Each row is a point on a tangle of strands that fork and nearly touch. The rows are in no order.
In the rows, zero is written as 128.
Points whose rows are less than 83 apart are linked; no others are. Some points are linked to none.
k766: [169 148 174 153  89 108 116  82 107 181 122 141  79 125 166  78 108 139
 149 120 179  95]
k742: [ 92 129 141 139 143 127 121 122  86 119 114 106 112 159 170  98 130 123
 147 169 139 101]
k373: [174 134 178  85 129 145 177 163 149  79 110  97 139 141  96 155 126 128
 178 132 101 192]
k781: [174 111 177 185  93 118 100  76  97 177 121 134  91 135 177  80  95 145
 151 129 184  84]
k211: [108 115  76 201 119 137 127 162 140 101 110 121 151  78  99 107 165 131
  88 152  80 175]
k494: [185 173 190 125  96 132 160  98 108 159 151 134  98 125 168 122  93 150
 142  81 180  91]
k216: [138  84 156 194 125 144 133 116  77 130 150 106 120 171 192 136  79 142
 118 146 149  79]
k95: [170 113  83 117 124 147 147 200 180 102 102 170 174  94  65 115 156 109
 139 114  92 193]
k392: [154  93 142 208 124 171 139 143  88  99 148 100 122 163 166 168  90 139
  87 146 119 109]
k952: [123 186 153  72 149 116 145 102 129 147 129 120 104 125 136 122 143 126
 132  90 145 122]
k554: [116  90 144 201 114 154 143 134  81  99 145  74 131 150 182 159  96 138
 101 153 101 120]
k890: [150 139 117 105 132 135 127 169 146  96  90 116 132  99  99 122 191  96
 173 153  99 192]
k755: [120 113 167 148 169 162 112 112  83 147  67 105 111 137 150 103 136 105
 123 154 113 125]
k515: [117  55 169 204 139 134 124 107  73 139 133  78 140 171 187 146  81 133
 119 127 130  84]
k897: [125 112  63 102 119 110 110 194 154  71 145 144 185 142  65 139 169 104
 139 131 119 178]
k803: [173 144 183  94 135 163 194 153 136  88 125 109 123 145 106 162 116 130
 149 123 117 164]
k870: [161 110  93  75 139 143 154 192 169 101 108 166 173 105  69 133 154  99
 129  96  89 174]
k154: [ 63  90 122 143 125 111 126 140  64 106 123  67 167 104 160 113 160 103
 133 176  86 133]
k271: [134 112  84 103  98  77 121 131 223 131 162 172 119 138  88 127 126 144
 137 140 147 118]
k685: [136 126 151 157 143 113  81  56  94 201 126 151 110 129 151  76 106 130
 135 130 172  88]
k950: [133 128 108  53 146 122 150 147 183 124 141 164 172 128  76 157 106 136
 112  70 105 134]
k725: [118 159 123 142 140 158 100 125 150 127 107 114 112 126  99 143 144 127
 100 141 112 160]
k67: [125  82 143 212 109 155 161 151  77  89 127  64 137 123 174 146 110 131
 103 155  71 152]
k302: [125 151  83  74 149 124 132 140 156 133 139 173 132 132  96 130 131 124
 115 108 129 117]
k250: [118 141  98 174 140 161  71  99 130 147 131 140 118 123 106 151 110 141
  75 135 121 143]
k601: [160  90 184 197 119 126 117  87  81 165 128 125 120 166 186  86  77 138
 152 125 174  64]
k636: [126 132  72  76 134 150 136 173 151 110 132 179 145 142  97 139 114 129
 121  98 118 118]
k256: [142 165 123  67 128  60 154 100 180 156 158 156 118 112 116 100 143 132
 142  75 147 106]
k864: [111 104  79 159 120 124 119 177  96  96  98 120 158  76 122 108 199  95
 140 174  94 175]
k826: [133 122  69 106 102 108 123 134 191 139 157 193 115 133  97 132 102 154
 132 127 143 103]
k982: [179 155 174 137 114 165 146 115 107 140 153 127  98 157 164 139  87 151
 126 115 171  92]
k62: [161 135 141 102 119 139 155 176 120  56 113 100 134 153  98 149 142 129
 196 156 105 179]
k599: [130 148 110  99 134 117 109 113 207 146 156 152 141 138  72 158 105 144
 112 112 135 146]
k721: [151 145 139  62 147 124 143 155 151 100  97 111 137 100  92 131 185  94
 165 122 102 185]
k857: [142 137  99  63 157 126 137 164 154 103 111 146 150 112  74 132 176  90
 132 112 101 165]
k966: [156 175 160 119 100  88 130  74 120 190 125 155  87 106 154  77 122 131
 147  99 174 103]
k94: [134 115  83 127 123 126 117 104 115 173 131 214 111 119 126 104  81 156
 126 128 153  80]
k633: [105 109  49 127 110 124 123 203 130  70 146 149 182 125  86 138 169 110
 123 136 114 161]
k931: [113 104 167 177 133 121 102  82  90 163 123 114 113 165 183  93 102 136
 144 145 160  80]
k80: [111 122 144 179 134 153  80  96 100 143 117  92 105 151 166 138 114 135
 107 147 134 116]
k173: [153 187 189 115 100  93 170  88 124 156 148 128 102 106 165 125 117 147
 151  50 174 104]
k204: [126 160 181  69 140  97 144 102 183 132 146  98 137 135 109 158 125 140
 140  81 142 145]
k341: [173 148 205  96  95  85 181 101 183 137 169 116 123 143 135 147  93 160
 160  72 167 122]
k847: [ 51  59 126 163 154 102 117 103  84 156 130  77 185 113 144 114 133  97
  99 143  76 109]
k626: [117 152 138 160 139 165  94 118 123 132 108 104  99 138 135 140 131 131
 104 145 118 142]
k714: [147 177 161  84 107  43 166  89 173 150 149 136 110 104 137  97 146 134
 161  57 148 109]
k683: [ 81  96  46 122  83  94 134 166 138 109 183 164 154 103 135 129 139 129
 119 159 138 101]
k121: [ 79 113  75 131 150 119 111 135 103 139 126 164 137 135 133 100 130 119
 110 163 137  90]
k243: [176 148 190 101 140 171 206 145 108 103 126 122 109 128 125 165 121 128
 125 104 126 141]
k495: [153 111  97  68 138 100 108 180 166  84 128 130 193 141  60 130 174  94
 153 122 110 193]
k359: [138 124  97 126 125 135 119 175 112  95  84 121 135  92 121 111 197  90
 172 174 103 180]
k116: [131 159 103  62 147 101 149 117 160 150 153 173 128 121 102 125 131 133
 122  81 140 106]
k987: [142 165 187  93 147 165 164 120  93 132  92 108  95 121 149 129 137 121
 130 110 128 135]
k20: [150 168 181  81 113  99 157 105 181 133 160 109 109 148 133 137 115 151
 160  95 159 127]
k815: [132 171 147 116 117 129 108 103 166 143 146 117  90 147 133 139 120 147
 138 130 161 125]
k583: [106 158 123 117 135 118 111 110 119 142 126 128  99 149 153 101 134 127
 139 155 154 104]
k706: [170 180 165 107  81  61 155  88 147 172 127 146  83  99 139  79 134 129
 154  76 157 111]
k29: [107 127  71 115 111  95 110 149 210 113 167 154 152 144  82 143 122 139
 126 147 138 136]
k621: [143 124  77 147 128 141 128 185 162  99  99 151 157  90  77 111 175 106
 129 145  95 188]
k368: [ 94  75 167 195 145 123  99  87  82 152 125  86 130 164 181 122 100 127
 131 138 136  89]
k111: [140 161 140 110 126 122  98  77 189 169 162 138 122 119  90 167 109 149
 111  99 158 144]
k893: [106  66 155 190 120 137 162 139  64 106 123  50 154 117 181 131 112 116
 117 154  58 145]
k215: [122  82  74 158 101 109 114 104 117 166 136 204 110 113 133 108  86 163
 124 147 147  78]
k164: [ 76  82 149 153 114 120 144 123  71 121 149  45 159 124 186 127 110 118
 124 163  72 121]
k17: [152 131 131 150  68  64 125  98 139 156 107 151  61 118 124  64 145 141
 139 145 164 106]
k874: [122 136  98 175 125 145 117 161 154 102  93 111 133  94 101 115 172 118
 121 163  91 187]
k378: [ 96 110  76 183 128 133  82  96 119 153 147 157 127 120 127 145  96 149
  84 147 126 113]
k743: [ 51  89 122 142 144 101 118 123  75 125 131  91 162 123 159  99 152 103
 132 175 114 104]
k889: [ 93  96  56 136  83  79 133 139 150 130 165 169 123 104 134 119 139 143
 121 170 143  91]
k183: [ 99 151  98 120 146 129 102 119 127 141 124 146 111 138 126 115 136 125
 114 151 137 111]
k304: [132 161 122  56 145 110 123 147 153  96 132 108 132 151 102 127 165 109
 165 127 128 151]
k145: [165 163 189 123 121 178 113  97 119 144 140  97 107 116 138 179 106 153
 113  84 163 128]
k980: [131 186 167  97 128  94 149  79 131 164 146 127 106 101 145 131 134 143
 138  60 167 112]
k360: [119 131 138  57 165  94 147 122 190 129 137 133 174 116  75 165 132 125
 104  71 109 157]
k98: [ 59  92  99 145 158 105 111 124  87 138 126 133 155 127 147  94 142 109
 116 171 127  89]
k577: [ 63  65 134 182 176 117  98  95  89 156 103 101 158 137 138 112 132 107
 108 145 104 102]
k558: [108 151 101 122 124 114 102 124 199 127 155 132 132 145  88 149 123 141
 121 143 138 143]
k5: [ 83 121 108 147 120 124 117 153  85  81 116  83 138 116 146 124 165 115
 140 179 100 149]
k293: [142 137  99  60 131 104 157 119 167 148 157 192 135 111 103 143 101 154
 128  59 131  97]
k605: [129 132 109 141 143 118  95  75 107 191 131 181 109 122 132  94 105 137
 115 137 159  91]
k881: [166 127 158 181 119 194 118 137 113 110 136 103 108 162 150 172  93 150
 100 133 135 123]
k79: [143 163 127 128 138 152  79  78 147 170 152 142 108 114 104 161 110 144
  96 106 153 138]
k200: [159 147 180 110 143 176 164 138 118 126  79 109  94 100 143 135 148 110
 145 131 102 161]
k305: [169 122 161 175 118 154 134 116  90 139 150 131 103 169 179 127  78 148
 120 135 169  76]
k578: [ 99 142 111 129 130 136 114 151 114  87 111  98 117 136 129 125 164 119
 146 172 115 150]
k687: [115 101  54 130  84 100 130 146 170 128 157 189 115 120 117 128 115 154
 127 148 144  91]
k266: [115 113  65  95 107 162 130 202 130  91 122 177 152 151 121 134 114 127
 133 107 120 115]
k951: [141 111 116  46 126 103 162 142 185 126 158 179 168 128 107 150  95 152
 136  44 115 102]
k856: [163 100 173 189 141 194 121 133  98 125  78  96 102 135 167 136 117 117
 112 145 102 144]
k677: [138 139 118  47 147  92 111 154 173  90 136 110 169 153  80 132 167 103
 157 119 120 170]
k455: [162 162 192 101 142 166 194 131  83 121 118 120 105 132 151 143 115 133
 124  94 140 119]
k996: [176 128 180 148 140 197 158 138 106 124  81 111  92 116 158 134 125 113
 130 146 102 152]
k61: [115 119 164 143 155 155 137 130  72 116  90 104 113 163 167 102 121 118
 141 163 126 110]
k356: [128 157 110 151 141 165  94 116 160 141 121 141 124 119  77 154 124 139
  81 122 111 164]
k490: [129  95 163 197 143 171 102 118  84 129  90  83 112 149 169 141 111 122
 107 144 111 125]
k727: [122 148 174  69 155 103 146 113 184 125 124  98 154 123  87 164 138 123
 124  85 118 170]
k691: [ 92 112  70 140 128 128 116 176  98  90 112 134 156 103 113 118 182  97
 117 167 104 153]
k635: [108  92  75 174 106 105  97  90 131 165 153 177 110 107 133 128  99 158
 105 160 141  93]
k534: [141 170 161 115 143 160  99  81 126 165 129 118 109 102 116 171 126 138
  97  88 147 143]
k833: [125 174 149  47 150 108 150 127 149 112 131 106 122 135 113 128 158 118
 152  97 129 142]
k680: [101  98  56 135 114 159 132 202 108  90 110 170 162 124 119 129 127 121
 111 130 105 127]
k684: [130 140 131 124 124 151 138 166 113  70 106  95 115 141 127 131 152 123
 171 171 108 167]
k719: [ 79  99  67 148 137 135 122 168  97 108 119 148 163 111 121 119 147 112
  95 161 101 125]
k283: [ 79 113  47 126 101 111 125 182 122  86 168 144 175 115 111 139 157 117
 114 152 123 131]
k404: [ 89  92 140 173 181 142  93 102  85 157  78 113 131 137 138 108 134 103
 106 155 109 116]
k866: [129 139 168 144 141 128 106  84  89 172 114 126 107 155 170  82 104 128
 144 136 165  84]
k335: [172 151 185 146 119 198 123 128 130 122 127  95 106 144 130 179 103 144
 109 113 138 138]

A fork is a point with three links, a tip a point with one. Leave the first point through the second and follow the links. Name the first fork or tip that comes.
k833, k952 | k931
k359, k864 | k116
k29, k558 | k164
k116, k293 | k341
k890, k721 | k211

Follow the links from the first point to the second, and from the first to the third. Name the last point that the two ways share.
k966, k633, k605 | k931
k714, k725, k494 | k931
k691, k360, k494 | k116
k719, k727, k605 | k116

Name the points in between on the shortest way along the links from the first point to the second, in order.
k121, k356 | k98 > k743 > k154 > k5 > k578 > k684 > k62 > k373 > k803 > k243 > k455 > k987 > k200 > k996 > k856 > k490 > k80 > k626 > k725
k966, k283 | k766 > k781 > k601 > k931 > k368 > k515 > k216 > k305 > k982 > k494 > k173 > k980 > k952 > k833 > k304 > k677 > k495 > k897 > k633
k950, k864 | k951 > k293 > k116 > k302 > k636 > k266 > k680 > k719 > k691
k67, k889 | k554 > k392 > k881 > k335 > k145 > k534 > k79 > k111 > k599 > k558 > k29 > k271 > k826 > k687
k266, k356 | k636 > k302 > k116 > k256 > k714 > k706 > k966 > k766 > k781 > k601 > k931 > k866 > k685 > k605 > k94 > k215 > k635 > k378 > k250
k874, k116 | k621 > k95 > k870 > k857 > k721 > k890 > k359 > k864 > k691 > k719 > k680 > k266 > k636 > k302
